Points on a hilly landscape, in no order, each with its height.
From any point a ball rolls to the lowest of the 5 points nearest to it. It stops when none of these is lower. Distance is the straight distance between rows; heights are no part of it.
<446>: |  85 | 123 | 155 | 136 | 145 | 141 | 116 |  98 |  height 399
<313>: | 160 | 123 | 114 | 121 | 122 | 117 | 133 | 159 |  height 190
<68>: | 124 | 140 | 136 | 162 | 138 | 118 | 116 | 110 |  height 114
<525>: |  92 | 115 | 158 | 109 | 103 | 148 | 125 | 113 |  height 26
<155>: | 163 | 137 |  76 | 116 | 149 | 119 | 145 | 163 |  height 209
<274>: |  88 | 117 | 157 | 124 | 126 | 146 | 122 | 105 |  height 421
<478>: | 159 | 123 | 118 | 129 | 125 | 116 | 131 | 151 |  height 225
<457>: | 101 | 118 | 158 | 133 | 124 | 138 | 122 | 108 |  height 413
<159>: | 102 | 127 | 152 | 147 | 138 | 130 | 117 | 102 |  height 354
<372>: | 155 | 116 | 122 | 111 | 110 | 123 | 126 | 170 |  height 378
<121>: | 154 | 129 | 120 | 141 | 126 | 113 | 134 | 137 |  height 345
<244>: | 139 | 124 | 140 | 139 | 122 | 118 | 127 | 129 |  height 637
<123>: | 161 | 130 | 108 | 128 | 128 | 114 | 134 | 153 |  height 227
<329>: | 139 | 133 | 134 | 152 | 129 | 118 | 127 | 120 |  height 427
<440>: | 147 | 149 | 116 | 158 | 135 | 113 | 126 | 117 |  height 337
<404>: | 119 | 127 | 148 | 146 | 131 | 125 | 120 | 112 |  height 228
<371>: |  68 | 113 | 149 | 115 | 138 | 157 | 119 |  95 |  height 453
<229>: |  55 | 109 | 122 |  91 | 122 | 175 | 121 |  92 |  height 479
<575>: | 100 | 120 | 155 | 136 | 131 | 135 | 120 | 105 |  height 388
<219>: | 137 | 128 | 139 | 145 | 126 | 119 | 126 | 124 |  height 474
<238>: |  78 | 112 | 151 | 106 | 113 | 160 | 125 | 102 |  height 500
<363>: | 166 | 160 |  76 | 133 | 150 | 113 | 141 | 138 |  height 234
<473>: | 165 | 149 |  78 | 125 | 147 | 114 | 142 | 146 |  height 193
<422>: | 130 | 117 | 149 | 117 | 102 | 129 | 126 | 139 |  height 507
<222>: | 107 | 119 | 157 | 130 | 122 | 136 | 124 | 113 |  height 462
<188>: | 160 | 147 |  63 | 111 | 160 | 122 | 148 | 165 |  height 230
<500>: |  98 | 115 | 159 | 118 | 112 | 145 | 123 | 112 |  height 554
<100>: | 146 | 142 | 121 | 156 | 132 | 112 | 126 | 120 |  height 428
<511>: | 163 | 135 | 103 | 133 | 133 | 114 | 135 | 145 |  height 265
<29>: | 164 | 143 |  78 | 120 | 148 | 116 | 142 | 152 |  height 169
<529>: |  76 | 114 | 152 | 115 | 124 | 158 | 122 | 102 |  height 441
<516>: | 140 | 118 | 142 | 123 | 108 | 123 | 128 | 141 |  height 687
<477>: | 126 | 135 | 141 | 155 | 135 | 117 | 118 | 111 |  height 50
<178>: | 159 | 143 | 108 | 146 | 135 | 111 | 132 | 131 |  height 52
<518>: | 121 | 124 | 151 | 138 | 120 | 127 | 125 | 119 |  height 30
<89>: | 122 | 116 | 156 | 118 | 103 | 134 | 124 | 131 |  height 28
<160>: | 157 | 118 | 121 | 118 | 119 | 120 | 130 | 163 |  height 237
<328>: | 163 | 152 |  92 | 145 | 140 | 110 | 137 | 133 |  height 270
<28>: | 114 | 118 | 156 | 121 | 109 | 135 | 126 | 124 |  height 604
<503>: | 134 | 121 | 147 | 128 | 111 | 125 | 128 | 133 |  height 613
<7>: | 121 | 120 | 154 | 132 | 115 | 130 | 124 | 123 |  height 282
<102>: | 100 | 133 | 149 | 153 | 145 | 125 | 112 | 101 |  height 375
<224>: | 163 | 127 |  94 | 120 | 135 | 118 | 138 | 165 |  height 258
<31>: | 159 | 153 |  64 | 111 | 164 | 119 | 147 | 157 |  height 191
<481>: | 115 | 115 | 157 | 109 |  98 | 137 | 124 | 130 |  height 531
<204>: | 130 | 116 | 148 | 110 |  98 | 129 | 123 | 146 |  height 628
<349>: |  60 | 111 | 141 | 104 | 132 | 164 | 122 |  94 |  height 455
<498>: | 158 | 171 |  58 | 109 | 165 | 121 | 147 | 147 |  height 259

Call two points neighbours if one is among the 5 nearest of the other. Go from one point of each pair to the other, from neighbour to neighbour, staying as low as possible. Name the highest point that can't be avoided.
<29>, <178> -> <511>
<313>, <525> -> <274>
<518>, <313> -> <440>
<313>, <29> -> <224>
<89>, <518> -> <7>

Where does a ball stop that starts at each point below?
<575> -> <518>
<446> -> <518>
<457> -> <518>
